Each row is a point on a landscape with many valleys, with its height.
A ball rolls from a point to the lowest of its 2 nearest points, and stops where none of them is lower. Distance is the straight distance between rows; heights are no part of it.
(319) h=252: [ 29  -8 -15  42 -24  -1  15  21 -10 -18  16 -37   0 -47 -66   6  29   0
 -39 -17   6 -16   7  16 -59  43   9 -26  46 -19 -46 -19 -30 -20   7  39
 -50  21 -36   6  14  26  78]
(938) h=529: [-12  42 -12  36 -18 -96 -11 -21 -43  38  -7  46  -6  14  24  -8  32  -6
  -4  13  21   0   5 -21  66   1 -27  17 -16 -35  12  18  51 -23  -6  -8
  55  15  17 -23 -58  27 -30]
(515) h=695: [-15   6   1  16  43 -24 -34  -2 -92  27 -44 -38  -2  40  -9 -35   4 -36
 -12 -21  -2  -3 -23  50  33  20 -13  62  -7  16   0  36  47 -25 -30 -10
  40  18  27  15 -46   4  13]
(808) h=332: [ 15 -14  40 -34   3  49  40   1  17 -27  14 -10  34  12 -21 -35 -34  48
  62 -16   3  37 -32  -9   8   2 -42 -71   3  11  55  12 -28  34 -36 -42
 -23 -24  40  13  13 -16 -43]
(57) h=510: [-29   8 -14 -45  34 -12 -22  21   3 -69  17 -32   3 -22 -49 -47  18 -15
 -40  17   2 -33 -11 -27 -49   5  -3 -38  30  68  46   0 -23  14 -10 -19
 -37  13  47  30  26  -1  48]
(234) h=277: [  2  31 -41  33 -31 -19 -21  18   3 -50   0  -5 -24 -17  15  32 -28   1
 -21  -3 -33 -43  77  31 -64   8  55 -24  -7 -29 -36   3 -16 -14 -10  33
  -7  46  -6  -5 -42  -1  28]
(373) h=461: [-32   1 -30 -42  40  -8 -55 -11   2  -7   2   5   6 -14  -9 -50  10 -11
 -35  16 -18 -46  18 -21 -72 -14  -6 -33  24  55  47  -3  12  12   1  18
  -3   3  55  21   8 -11  20]
(478) h=388: [-25  21  23 -21  -4 -21 -22 -45 -20  38 -30  35  38  14  25 -34  -7  35
  43   8 -14  11  28 -24  63  -1 -49 -35  25  12  36  17  18   2  -7  -1
  27 -19  77  -3 -15 -11 -54]
(655) h=353: [-12 -17   1  20 -24  21 -38   9  29   2 -48 -39  28  27   8 -17 -18  13
 -22  13 -33  -4   9   7 -54  28   4  24 -33 -30 -65  51 -13  40  22  12
   2  -1  25 -33  -4  -1 -10]
(557) h=548: [  0  10   6 -14  -9  54  -6  28  67   1  -4  15 -26  23  33  41 -25 -18
   2  17   3 -27  61  20  -5  37  40  25 -15  -8 -61  20  -8 -21  44  20
  -9  18 -59  13  47  -2  10]
(151) h=523: [-22  -3  12 -30 -54  31  24  -3  29   7  14  40 -30 -11  19   6  15 -18
  -9  33  11 -10  16 -25  18 -23  11 -16  25  -7  13  14  34  22  75 -16
   8 -61   3 -38  41 -10  -8]
(899) h=448: [  7  -4   8 -53 -22  12  17 -22  38  -2  54  51   2 -27  11 -43  19  28
  24  26  10  23  -1 -26  17 -54 -23 -66  34  14  57 -25   1   5  25 -28
 -28 -52  52  -7  19  -8 -10]
(709) h=197: [ 31  13  35   5  -2  36  12  -6 -21 -11 -13 -46 -38  37 -35   1  11 -11
  31   1  22  32  12   8  56 -11  48 -19  12  38  35  -9 -24 -11  -9 -40
 -19  30  36  57  -1  -4  12]
(397) h=493: [-40 -14  18 -19 -37   7  15 -71 -11  29 -13  73 -22 -14  21 -10  17 -16
  31  39  -6 -10   4 -56  48 -32  -8 -25  26 -31   4 -23  29  13  64 -27
  13 -72  35 -42 -13 -16 -31]
(1121) h=364: [ 22  34 -40  43 -13 -41 -16  10 -10 -24 -12 -32  13  -7  25  24  12   1
 -32   7 -46 -14  74  29 -13  27  26   1  12 -31 -59  14 -14 -53  -1  47
  -4  64  10 -23 -14   9  53]
(168) h=580: [-21  40  -6   6   8 -18  13  12 -10 -10   1  13  -9 -36  -9  31 -12  -1
  20 -15  19 -22  38 -12  30  31  28  -3  -7  28  15 -41 -32 -25 -22  -2
  29  29 -26  23 -26 -21 -15]
(895) h=330: [ 28 -27   1  34 -18  25  17  39   5 -58  13 -61 -10  -6 -40  36  15  -7
 -65 -33  21 -31   3 -27 -53  39  46 -43  13   5 -14 -10 -69  15  -7  20
 -46   6 -14  36  25  16  59]
(7) h=391: [-21 -27 -32 -16   5  10 -22  -8  29 -21  41  60 -16 -13   7 -38   6  12
   5  23 -10  -4 -24 -12 -43 -52 -47 -35   7 -19  32   6  20  17  19 -21
  -2 -50  23 -34  12  15 -35]
(683) h=564: [-11 -48  16   7  -9  47  15 -15  74  19  36 -23  24  25  29   5   8  47
  -5   4 -14  25 -49 -11   8   2 -67 -23 -10 -15 -10  20 -15  30  24  27
 -24 -51  -2 -28  83  25 -23]
(267) h=422: [-25 -15 -31  12  46 -45 -38 -11 -28 -16 -22 -13  28  -3  13 -10  11 -12
 -61 -16 -32 -55 -32  -1 -61   4  -1  47 -47  14 -13 -44   0  31 -16  36
   0  12 -11 -11 -33  -7  -4]
(574) h=386: [ 33 -34  -9 -63   9  22 -13  -4  50  25  15  44 -44  -5  14 -19  -6 -14
 -25   8  24 -14 -16  17 -61  -4  11  42 -37   4  -7 -30  13  25  19   7
  -9 -28 -45  15  17  13  17]
(637) h=687: [ -9  21  28   2  -9  -6   6  -7 -24  26 -58  16  49   6  21  -6 -44  16
  28 -39  -3  19   2  21   6   2 -33  47 -23 -15 -42  -2   5  -8   6  25
  37  14 -37 -13 -27 -19 -20]
(1210) h=431: [ -9   2  21  75   3 -11 -50  -3 -32  17 -10 -17 -14  51   2   0   9  -3
  -9  26  -5   0 -35  13  28  19  -8  22 -28 -47 -27  52  33  21   0  -9
  50  19  30 -28 -30  26 -53]
(413) h=518: [ -1   8 -21 -23  20 -32  16  51   5 -33  62  49  -6 -50 -21 -30   3  18
  -5 -13  55 -27 -11  13 -32   2   5 -31  13  39  49   4  30  -9 -23 -23
  19  -9 -20   1  -2  11   5]
(640) h=506: [ -3   0   1  32   6  63  20  27  41 -39  12 -25 -68  17  -3  58 -11 -51
  -9   1   2 -21  33  10  26  18  65   6  -4   7 -31  10 -38 -30  41   6
 -20  29 -26   8  32 -15   8]
(805) h=393: [-36 -15 -26  -9  50 -37 -20 -28 -12 -22  10  26  31 -14   5 -50  -6   8
 -47  -5 -31 -44 -32  -7 -61 -44 -55 -28   0  52  65 -29  14  34 -40  24
 -25  -8  35 -25  -9   7 -36]
(578) h=609: [ 16 -21  -3  26 -52  61  29  -6   3  19 -11 -13  19  18  -7  12 -15 -20
  -3 -20 -18  42  12  37  -7 -21  -2  15  41   9 -23   5  -5   2  32  -3
 -54 -12 -24  -5  26  -7  38]
(1175) h=387: [-24   2 -11 -68  49 -19 -12 -62  18  32  18  25 -10 -49   6 -28  45  15
  59  42   2  15  -7 -65  23 -11 -34 -36  24  -1   3 -45 -13  -7   4 -19
  24 -16  76  11 -19 -28  -6]
(324) h=551: [-30 -21   9  -8  37 -13 -24  65  -7 -40 -19 -39  43  -9 -63 -42  13  -4
 -39  -5  19 -40  -3  -8 -45  42 -24 -34  42  46  25  57 -11  10  -6  -9
   9   6  18   7  23  16  29]
(1153) h=152: [ -6  21 -40   6 -34 -31  -2 -17  30 -16  11  30 -18 -39  23  45 -18   7
  -5 -11 -28 -32  44  21 -79 -21  32 -17 -38 -44 -27 -57 -18   2 -19  45
 -33  35 -38 -12 -25  17  -4]
(822) h=522: [-15 -33   9 -13  -2   9  35 -31  51  15  40  23 -20  13  43  27  11  24
  -1  24 -16  18 -35 -27  58  -4 -32  12 -43 -51 -16   4  -3  17  20  10
  -7 -51 -12 -50  44  41 -60]
(334) h=171: [  7 -26  12   7   2  22  60  16  34 -38  44  45   3 -13 -24  17  -9  21
 -35 -30  10 -21 -37  -8 -32   5 -20 -23  -3  31  34 -42 -17  18 -13  30
 -56 -32 -80   6  43   5  -4]
(146) h=328: [-24  29  24 -31  27   4  -3 -54 -14  37  -6  36  -1  18  -2 -16  22   7
  65  31  -7  25   8 -30  83   7  -6 -24  12  29  22 -25   5 -18  -8 -31
   6  -7  47  19 -22 -19 -25]
(303) h=321: [ -6 -52   3 -27 -21  33  17   1  66  -7  25  25 -45   2   4  10  -2  11
 -36  -1 -19 -32 -36 -23 -58 -13  -4   5 -25 -22  10  -8 -13  60  19   9
 -20 -64 -25 -21  32  19 -21]
(290) h=175: [ 39   5   9  14 -34 -15   7  18   5   6 -34  -2  45 -54 -51  -1 -13  20
  -8 -21  -9 -27  16  23 -68  37  14 -18  38 -33 -62   0  -9  -3  15  41
 -10  19 -48  -8 -16   3  45]
(184) h=700: [ 25 -21 -24 -15 -11 -18  10 -37  13   8  16 -17 -67 -42 -18  16  58 -23
 -16  64  -7  22 -42 -30 -10 -39  23  22  -1 -53 -16 -51 -19   7  39 -20
  -7  -1  14 -18  -3  -7  24]
(910) h=590: [  9  11 -11  -5  26  27 -25  41  20   4  -2 -20   0  22  19  29 -24 -16
  21  13 -18  26  31  47 -12  48  26  61  -5  -7 -61  44   6 -43   6  33
  19  49 -38  19  14   7  40]
(702) h=176: [ -3  -3  22  -1  45  24  64   8 -21 -55  26  -8 -23  17 -21  24   9 -20
  29 -13   5  19 -48 -15  56  22   1 -12 -15  45  84 -52  -4  -4 -30 -38
 -34  11 -15  29  -2  -7 -28]
(776) h=365: [ 18 -24 -25  27  16 -37  10  11 -28 -17  -2 -45  56 -19 -35  -4  26   0
 -67 -40 -10 -27 -30 -18 -43  23   1   1  -6  13  -7 -41 -24  25 -32  28
 -31  -4 -21  -5 -11   4  34]
(122) h=173: [ 49 -11  26  11 -29  40  -1  13  36  45 -24 -32   2  38  28  31 -14  -7
  17 -14  39  31  19  28  49  10  15  12 -15 -11 -30  46  -9 -16   8   1
  -9  13 -35  23  43  26 -22]
(835) h=434: [ 34 -37   2 -87  57  20   0 -15  13  36  35  51 -26 -21  41 -30 -24 -29
  45 -23  27  36 -30  16 -22 -22 -19  44 -41  11  -9 -45  10 -10 -12  -8
  15 -31 -46  35 -11   4 -20]
(631) h=427: [ 19 -25 -24  34  15  50  -2  59  14 -68  55 -35 -82  19  -9  43  -5 -27
 -41 -20   7  -8  10  11 -48  22  56 -19  -5  18  -1  15 -34 -27  20   3
 -44  17 -14  36  30  14  60]
(855) h=191: [  6   7 -25 -25 -11 -18 -24 -26  22  13 -55  13  48   3  43  21 -10   5
  58  30 -44  30  26  44 -35  43  24  38 -21 -45 -79 -15   9 -40  13  43
   1  25 -23  -5 -16 -20  15]
(962) h=380: [  9 -20   0  -9   3  -9  18  25 -42  17 -10 -44  42 -48 -53 -22   8 -19
  40  -2   0  51 -51  -1 -16  31 -43  20  22 -31 -30   7 -15 -19 -23 -33
  41  14   7 -17 -22 -39  16]
(1033) h=385: [ 22   7  36 -40  -4  24  29 -21  19  -6  15 -29  13   0 -14 -26  14  51
  36  21  34  40 -36 -45  52  -3 -30 -72 -18  12  43  24  -8  30  -7 -49
  -2 -27  74   6  28  17 -68]
(302) h=463: [ 22 -24  44 -43  15  36  45  -2   0   2   6  43  11 -20  19 -12 -55 -18
  33 -35  33  27 -35  20  13  -5 -24  18 -22  -9  -3 -28 -18   9  -2 -20
  -5 -46 -40  12   3 -21 -43]
(573) h=77: [ 33  23  39  -1   3  38  -7   7  14  10 -13 -24 -20  10 -12  15 -28  25
  27  -4  53   2  31  -2  27  -2  48   3 -18  12  14  23 -14  19 -25 -41
  35   9  20  62  -9 -11 -15]
(861) h=550: [-12 -14  -6   0  29 -13  -8  53  15 -74  43  18 -15 -29 -19  -4  23  -7
 -68 -10  46 -79  -7 -24 -41  26  24 -23  -5  39  35  -2   8  22  16 -20
  -4 -31 -33  -7  36  22   7]
(465) h=92: [-32  41  18  59  -8   2 -29  15   5 -20 -27 -53  17  32  25  23 -29  44
   3 -35 -32 -18  39  -9  16   7  37 -25 -28   5 -14  18 -41   9 -43  40
  24  51  28  31 -20 -10 -28]
(565) h=697: [  3   0  33 -30  -3  15 -56 -15 -16  45 -37   9  42  36  38  -5 -62  20
 100 -11   7  48  22  28  36 -14 -30  43  -2 -26 -20  24  29 -19  -3  11
  38  -4 -12  26  -8 -23  -1]
(1190) h=725: [ 26 -25  -4   5 -43  22  24   8  -4  -6  20 -25 -40 -42 -50  14   7 -20
 -20  16  -4  -2  -6  -2 -47 -27  33 -11  34 -30 -17 -37 -24   8  40 -23
 -19   0   8 -20  -8 -15  29]
(956) h=696: [-27   6 -22 -28  46  -5 -26  11 -65  -3   3 -31 -22 -28 -48  -8 -12 -41
  41  -7  -6  -1  -1  28 -32  12  23  28   4  18  -6  -1  21 -14 -30 -29
  55  31   2  29 -52 -23  23]
(973) h=280: [ 40   4  46  45 -18  12  42   9 -63   5 -28 -68  -7  25 -53  22  10  -4
  29 -14  24  51 -29  -1  70   4  19   2   3  -6  36   7 -19 -14 -42 -55
   1  31  11  37 -34 -13 -22]
(739) h=607: [-26 -42 -10  15 -26  51 -24   4  30  -6  33   1  29  42  18  -7 -40  18
  19   9 -37  31 -26  47 -27  -4 -62 -12  11 -23 -20  50  13  10  36   0
   3 -27  -8 -35  43  23   1]
(979) h=651: [ -39   24   12   32   11    5   42   15 -101  -24  -41  -23   29   13
  -31    4  -22  -16   21  -45  -33    9  -46   35   47   18   -1   60
    8   34   11  -20    6   -3  -36  -15    0    2  -13    2  -46  -24
  -13]
(1069) h=418: [ 12 -19  13  -3  17 -29   0   9 -22  11   0 -15  29 -26 -16 -24   2   0
  20   0  21  20 -46 -16   9  38 -42  -1 -23 -36 -10  16 -14   6 -24 -28
  68   8  17 -28 -22   1 -47]
(929) h=430: [-14 -18   2  22 -25  18 -27 -22   4  11 -20 -21 -23  19   0   6  -5   2
   7  22 -29  17 -49   3 -26   6  -5  37 -60 -49 -40  15  -1  50   2 -13
  15 -12  14 -35 -31  15 -48]
(663) h=249: [-18 -43 -21  -1  29  24  10  10  41 -39  45  41 -24 -28  -3  -8 -26  31
 -35  -9 -23 -37 -53   0 -83  -9 -27 -17 -13   5   8 -42 -15  41 -20  25
 -44 -40 -45 -19  24  15 -14]
(523) h=487: [-18   0   5 -49 -19  43  32 -13  36   5  25  15 -41 -31 -12  -6  33   4
  13  37  20  35 -24 -50  18 -39  19 -35  22  -5  21 -29 -20   2  53 -28
 -22 -35  24  -5  41  -7  -1]
(652) h=582: [ 14   3  13   1 -10   9  19  10  16 -39   4 -13 -36 -24  -7   5  21  -8
 -51  -7  41 -46  30 -34   1   0  84 -33  -8  38  37 -17 -15  20  19 -27
 -21 -23   5  15  17   6   0]
(491) h=250: [ 42   7  17 -17  -5  24   2 -24   7  56 -20  -1  -8  19  25  15  21 -35
  18  -6  41  59  13  15  75 -20   3  41  -6  16   2 -10   5 -38  19  -8
   1  21  -7  24  12   7  10]
(1140) h=436: [  3 -13  32 -31  -9 -14  50 -12  35  25  26 -32  26 -17  -9  -7  50  33
 -26  26  28  40 -33 -60  68  -8 -25 -38  -4 -13  29  14 -21   3  16  -6
  -3 -26  41 -30  42  24 -41]
(144) h=314: [-20  -6 -20   2  47 -59  30  -3 -33   6  14  10  67 -32 -26  -4  21  24
 -45 -66 -26 -30 -20   4 -28   4 -43 -25  11  27  11 -63  -5  -5 -66  75
 -40  -7 -57  -9   7  10  27]
(946) h=244: [ 30  10  45  65 -40  25  18  24  -3  15 -47 -32   1  58  24  46 -42 -14
 -15 -17  27 -11  12  21  71 -15  22  20 -39 -21 -29  62   7  -2  10   8
  10  10 -26  -7  26  11 -38]
(648) h=259: [ -9   5   5  48 -24  14 -43  21  43  17 -25 -30  46  41  28   2 -19  41
 -19 -13 -27   3  41  18 -38  14   0 -16 -22 -19 -49  43 -14  11  -9  66
  18  29   9   8  25  14  -8]
(112) h=490: [-15  18 -39 -35  23 -51  -4  16 -13   6  42  64   1 -46  -3 -25  -1  -5
  25   3  16 -18  22   4 -34  -1  -9 -23  26  -4  12  -1  21 -39 -20  -9
  42   5 -13 -10 -42  -3  13]
(377) h=673: [ -9  28  33  28  10 -10  12  -1 -83  30 -55  14  24  35  -9 -10 -27 -18
  24 -17   2   3 -33  17  55   9 -10  76 -21  -4 -27  -8  33  -5   1 -10
  40   6  -8  -6 -61 -18 -25]
(1245) h=402: [ 23   8   5 -27 -40  19 -59  -5  22  20 -27  11 -47  -4  11  32 -38  11
  75  35  20  10  51   9 -22 -46  41   7  13 -62 -33  32  10  -4   6 -28
  27   7   8  49 -28 -27  27]
(1172) h=724: [ -2  -9 -16 -14  17 -11 -28  18 -49 -17   5   6 -18 -18 -28 -19 -26 -37
  47  36 -12   4 -21  40 -53  -8  -9  42  15 -43 -13  23  34   5  12 -35
  47  13  -2  -5 -53 -22  10]
(1143) h=628: [-25  20 -19  -2  13 -14   1  30  -6  21   2   6  15  22  18  21   8  -5
  39  15 -13  49   7  38  48  58 -28  64  13 -10 -23  47  14 -54   1   7
  31  23 -29 -18  19  -2  29]
(1185) h=333: [ 48  18  -9  -6 -30   3  -1  32  11   0 -30   0  -7 -16  -4  53 -46 -14
  57   3  34  -5  44  24 -19 -13  42  27  -8 -54 -49  12 -13 -26 -12 -21
  20  40 -43  30 -21 -27  11]
(499) h=554: [ -3  43 -13  19 -25 -46  20  -9 -17  16  -6  45  -3 -19   7  22   4 -20
  28   8  31  -6  24 -32  48  -3   3   3  -4 -35 -15  -7   0 -18 -18 -25
  40  11  -2 -11 -37  -4 -44]
(775) h=619: [-30 -11 -13  62  16   6   6   1 -65 -20 -46 -53  53   7 -19  -8  12 -16
 -34 -16 -34   0 -44  10  13  31 -25  56 -15  13 -19  -7   4  18  12 -26
  13  -1  11 -40 -22 -22  -7]
(583) h=69: [  5   5  -4  19   4   2  71  32  -1 -52  34  -3  11  17 -31  29  15 -11
 -16 -42   4   7 -21   6  30  15   4   5  13  58  64 -35 -11  -3 -24  -2
 -63  -7 -41   4  29   8   8]
(819) h=539: [  0  24  -9   4 -23  20  14  31  14 -13  40  13  -2  -6 -23  -5 -24  20
  31  -9   4  26  37  12 -27 -33  25 -50  67  23  47   6   1 -27 -29 -14
 -17  12  -9  36  16 -15  42]
(165) h=319: [ 20 -50 -16 -18  43 -56   7  12  25 -20   7  -3  18 -22   0   1  33  -8
 -56  28   2 -28 -71 -20 -49  36 -31  42 -35 -30 -24  -3  -5  30   0  22
   9 -18 -24 -39  34  13   5]
(998) h=276: [ 19  28 -18 -25 -40  -9  -5 -20  25   9 -43  28 -13  -7  31  61 -26 -29
  85  23  13  -1  37  40  11  -3  36  30 -32 -63 -84 -27  -3 -35  10  13
   3  35 -49  11 -14  -9  -3]
(162) h=273: [ -5  15  39  -1 -20  20  35  42   3 -29  11 -15  41  21 -45 -17 -48  42
  50 -17   0  17 -19  13  16  15 -36 -42  45  29  59  62  -2  20 -34 -36
 -13  -3   2   7  31 -14   2]
(1220) h=265: [-37  24  31 -14  64  -8  35 -26 -48   0  18  29  -3  14 -25 -19  20   5
  48  14  11  15 -50 -24  89  39 -19 -23 -12  28  46 -31   2  -5 -37 -27
   0  -6  15  27 -21  -7 -67]
(82) h=242: [-17  31  21  49  -6  -3 -10 -40 -12  17 -57 -20  21  28  26  -3  14  15
 -24 -15 -27 -22  49 -30  46 -26  23 -19  -9  25  14  -6 -17  19 -24  32
  -3  18  45   1 -12 -14 -39]
(756) h=672: [ 24  -5 -56 -31  23 -38  13 -44  49  14  38  22 -36 -32  37  44  51  -3
  -2  28  -6  20 -17 -21   0 -27  -5  28 -12 -25 -24 -69 -13 -15   0  31
 -31  10 -26   1  10   5  16]
(1134) h=426: [ 23 -14 -15  20  12 -44  -1 -17 -12 -29 -30 -26  -9  -6  19  47  29 -20
 -93 -12 -16 -77  -6 -29 -15  18  38  60 -65  -8 -40 -61 -18  32  -5  46
 -21  12 -27  -5  -7   7   4]
(629) h=674: [ -4 -15   7 -27  14  39 -47  20 -24  33 -41 -38  56  31   1 -31 -45  -2
  40  -2  -6  39  -8  60 -19   1 -42  43  19   2 -29  69  22 -15  -9   2
  18  11   2  12  -4 -21  28]
(1090) h=89: [  6  16 -14 -34   0 -25  -5   9  30   8 -17  31  34 -42  -8  17  -5  16
  24  15 -31  -6  35  18 -52  43   5   7  15 -28 -56 -27   3 -28  16  55
  -1  23 -46 -12  -8  -9  32]
(930) h=585: [-25 -15  16  17  -9 -10  17  35 -52 -35 -32 -52  59  -5 -60 -33  32 -20
 -54  -8  -9 -25 -31 -23   8  54 -14  16  34  42   0  31 -26  13  16 -12
  -9 -15  27 -25  14 -11  31]
(16) h=641: [ 18 -22 -24 -35  26 -37 -15 -32  51  32  33  -5 -35 -11  45  -1  61  23
 -55  43 -18  -3 -20 -39 -17 -37 -16  16  11   1  10 -38  -9  18  -8  27
 -21 -10  21  10  41   6  28]
(897) h=581: [ 14 -16  27  11 -44  70   6 -30  17   4   4   1 -29  46  16   3 -25 -13
  22 -20 -12  41  -7  26  19 -51   6   3   8  18  29 -19   2  25  27 -16
 -58 -30   6  16  15   4 -18]
(1123) h=335: [ 12 -15  20  14 -21   6  48   1 -53   7 -19 -45  -1 -23 -69  -1  24 -23
  36   6   8  43 -61 -22  41  10  -3  16  15 -15   5 -29 -21 -11  16 -64
  10   9  23  -9 -19 -32  -6]
(193) h=496: [ 11  22  -1 -28 -21  28   5 -11  34  -6  18  16  -3  -5   5 -26 -12  23
  19   0   3   6  31 -10   6 -35  30 -58  35  56  63   2   5  29 -11 -41
 -20 -11  32  37  -3  -1   5]
(255) h=660: [-58  34   6 -18  53  -2 -36 -17 -74   3  -2 -15 -41   4 -28  16 -34 -21
  73  -9 -18 -15   9  27 -12 -19  53   4  -9  11 -16 -14  23  -2 -58  -1
  43  47  -5  63 -97 -44   5]
(1088) h=194: [ -5  16  27 -25  23  40 -12  39   1 -13  -6  -7   3  35 -23 -14 -48  15
  51   4  28  18   6  24  31   5   0   7  26  41  45  67  11  12 -21 -46
  22   5  12  45   7 -22  -2]
(366) h=445: [ 34   3 -11  20  -5  16  12  17 -46 -19 -21 -44 -35  20 -16 -26   1 -31
 -48 -24 -19  11  30   8  12 -18  50  -5  65  39  -2  25 -11 -20  29  -7
 -38   8  46  14  -5 -17  65]
(666) h=322: [-15 -26 -20  21  30 -20  11  -2  17 -27  30  32  18  -9   8 -15  -8  23
 -16 -14 -33   9 -44   4 -46 -29 -56  -3 -28  -9  20 -34 -20  27 -22  11
  -3 -32 -10 -33 -10  10 -43]
(876) h=608: [ 30   0   0 -38   6 -19  -1 -23  31  11   7  -4 -39 -35  -9  -9  47   4
 -83  14  44 -31  18 -38 -22 -22  38 -18   3  36  31 -45 -20  17  15   3
 -30 -14  24  12  11   6  47]
(1128) h=444: [ 36   3 -32  52  11 -10 -19  22 -36 -15 -17 -60 -36  23  31 -18   6 -27
 -68 -23 -29 -10  66 -18  17  10  54  -5  22  19 -45  36 -14 -61  -1  30
 -23  31  35  -5 -20  -5  61]
(885) h=751: [ 27 -11 -20 -12 -37 -21 -13  27 -28 -21  -8  10 -15 -46 -28  -6  -7 -30
 -16  16  -3 -38  17  16 -89   8  39  16  16 -36 -12   0  18  16  26 -25
  24  15  -8 -10 -48  -6  28]
(259) h=190: [ 27   7 -15 -25   7 -74   9  15  12  30  30  58  22 -17  20 -35  13   8
 -33  13  51  -6 -13  -1 -14  18 -46  -5 -18 -26  14  48  60 -16  18   0
  63 -18 -21 -63  14  41 -11]
(722) h=447: [-28  -7  16  19   4 -19  11 -98 -42  33 -10  44  26  22  34 -28  33   6
  17  20 -35  17 -24 -45  77 -30 -68 -27   9 -10  14 -34  19   4  21   1
  -2 -60  65 -34 -19  -5 -44]
(305) h=258: [-15  30 -30  35   6 -59  18  -1   0 -18   7  22  40 -14  27  23   3  33
 -31 -51 -21 -41  25  12 -31 -17  -8  -7 -25  12   4 -62 -12   2 -40  83
 -25  34 -49 -23  -9  23  -5]
(403) h=615: [-48  49   1  10  18  -2 -37   2 -23 -30  -5 -10 -36 -33 -19  37 -41   0
  12  -8   9 -51  51  -1 -13  -6  66 -26 -12  31  16 -37  -3   0 -25 -20
  42  37   7  52 -76 -37   3]
(1056) h=326: [  6  23  -1  51 -22 -29 -19 -14  -1  37 -27 -13  37  18  24 -16  28  12
 -92 -31 -17 -21  60 -17  -8 -11  15 -22   7  36  -1   0   3   3   3  48
 -20  12  23 -10  15  12  18]
(796) h=378: [  2 -33 -14  21  36 -25  17 -21  25 -16   5 -25 -12  -1  25  35  47 -16
 -62  18 -25 -43 -50 -32   5  18  -1  79 -30  -4 -30 -30  -3  48   8  31
 -11 -13 -33 -18  27 -10  14]
(1031) h=680: [-34  10  -9 -39  58 -31 -22   3 -42  43 -16  -2  18  18  18 -39  34 -31
 -13  -8  -5  10  -5  11  34  28 -43  53  -4  50  31  14  39 -27 -21   5
  30  15  13   3  -4   1  15]
(1216) h=459: [-17  26  13  -7 -60  40 -35 -20  45  16 -25  30 -55   9  21  49 -21  20
  72  32  14 -10  77 -28  31 -29  43 -33  -8 -45 -32   9   4  -2   6 -19
  10  -8   7  30   0 -24 -22]
(725) h=491: [ -8  30  -6  72   2 -67 -36  17 -50  15   0  14 -10  49  12 -13  13 -10
 -38  14   3 -14  18  10  46   4 -30   4  -4  -7  21  81  57 -28  -4 -13
  57  14  39 -29 -12  24  -3]
(283) h=643: [-26 -21   7 -15  -1  48 -48  29  19  16  -5  -8  43  39 -12 -31 -38  21
  20  14 -26  23 -10  49 -64  11 -62   4  41  18 -22  85  24   2  11  10
  -1  13   1   0  36  15  44]
(914) h=577: [ 19   5   0  31 -53  38  19  31  23   3  19   3  -7  12 -17   6 -12   7
 -13  -2  17  22  28  14 -16 -36  22 -43  58   7   5  35   1 -13  41   9
 -59   3 -14   1  58  12  45]
(1243) h=441: [-13  11 -63 -41  20 -15 -26 -28  31  14  47  34 -26 -40  18 -12  50  12
  22  39 -16   4  31 -40 -35   0  -5 -36  15  -9  23 -32  -1 -22   6  -8
  23   2  34  -8  -9   4  12]
(669) h=543: [ 16  -6   9 -14 -37  26  -6 -57  16   9  10  67 -12  17  67 -14 -34  12
  37 -34  15  24  26  27  20 -87 -17 -16 -19   7  44 -42  23   6   9  -5
 -39 -46 -32   2 -10  12 -41]
(1221) h=483: [-20  -5  11 -12 -32  10  40  -1  51  35  41 -12 -23   4  30  40  44  -2
  -7  36  22  35 -38 -43  75 -19  -3 -22 -11 -50  -5  26   8   1  50   1
  -1 -26   8 -27  68  54 -36]
(1041) h=251: [ 32 -28   2   4 -10 -35  -2  -2  26  26  19  25  26 -10  12 -19  20   9
 -68   7  22 -19 -29  10 -37  21 -47  -6 -20 -32 -18  24  30  15  36  19
   7 -25 -35 -62  30  51  -2]
(190) h=504: [  7   5  20   1 -56  31 -35 -64  25  33 -14  41 -43  24  52  33  -3  -3
  61  12  44  12  54  -1  55 -64  25 -32 -14  -8  15 -26  20 -14  -8  -7
 -27 -12   7  36  -3  18 -37]
(982) h=390: [ 35   6  20  -1  -1   2 -19  -6 -35  19 -48  -5  29  11   8 -44   0 -20
 -40 -28  -6  -8  38   8 -15 -16  25  -2  28  54  42   8  13   0   7   0
  -9   3  28  22  -4 -16  41]
(994) h=655: [-35  39 -26 -11  37 -60   6  15  -4  28  21  40  23  19  38 -18  13   4
  -2 -13  -9  17  -2  25  61  48 -62  47 -15  28  23  19  31 -41 -20  24
  25  11 -36 -25  18  21   0]
(62) h=340: [  4   2  21  97 -23   6 -15  19 -38 -11 -10 -65  -5  67   1   7 -34   3
 -31 -22 -14  12 -11  18  57  -8  11  -2  -6 -14   8  76  -5  -1 -12  -8
   5  19  35 -21 -12  17 -29]

Call two points neighbours if one is among the 2 nearest of the other. Go from one point of each pair to the other, from neighbour to neighbour, staying as low as possible. Name the highest point that can't be avoided.
(573) and (259) -> (366)
(899) and (1153) -> (112)
(573) and (122) -> (491)
(259) and (1153) -> (1134)

For each start below, name the point where the ball stops.
(1031) -> (1090)
(861) -> (583)
(565) -> (573)
(397) -> (583)
(897) -> (1090)
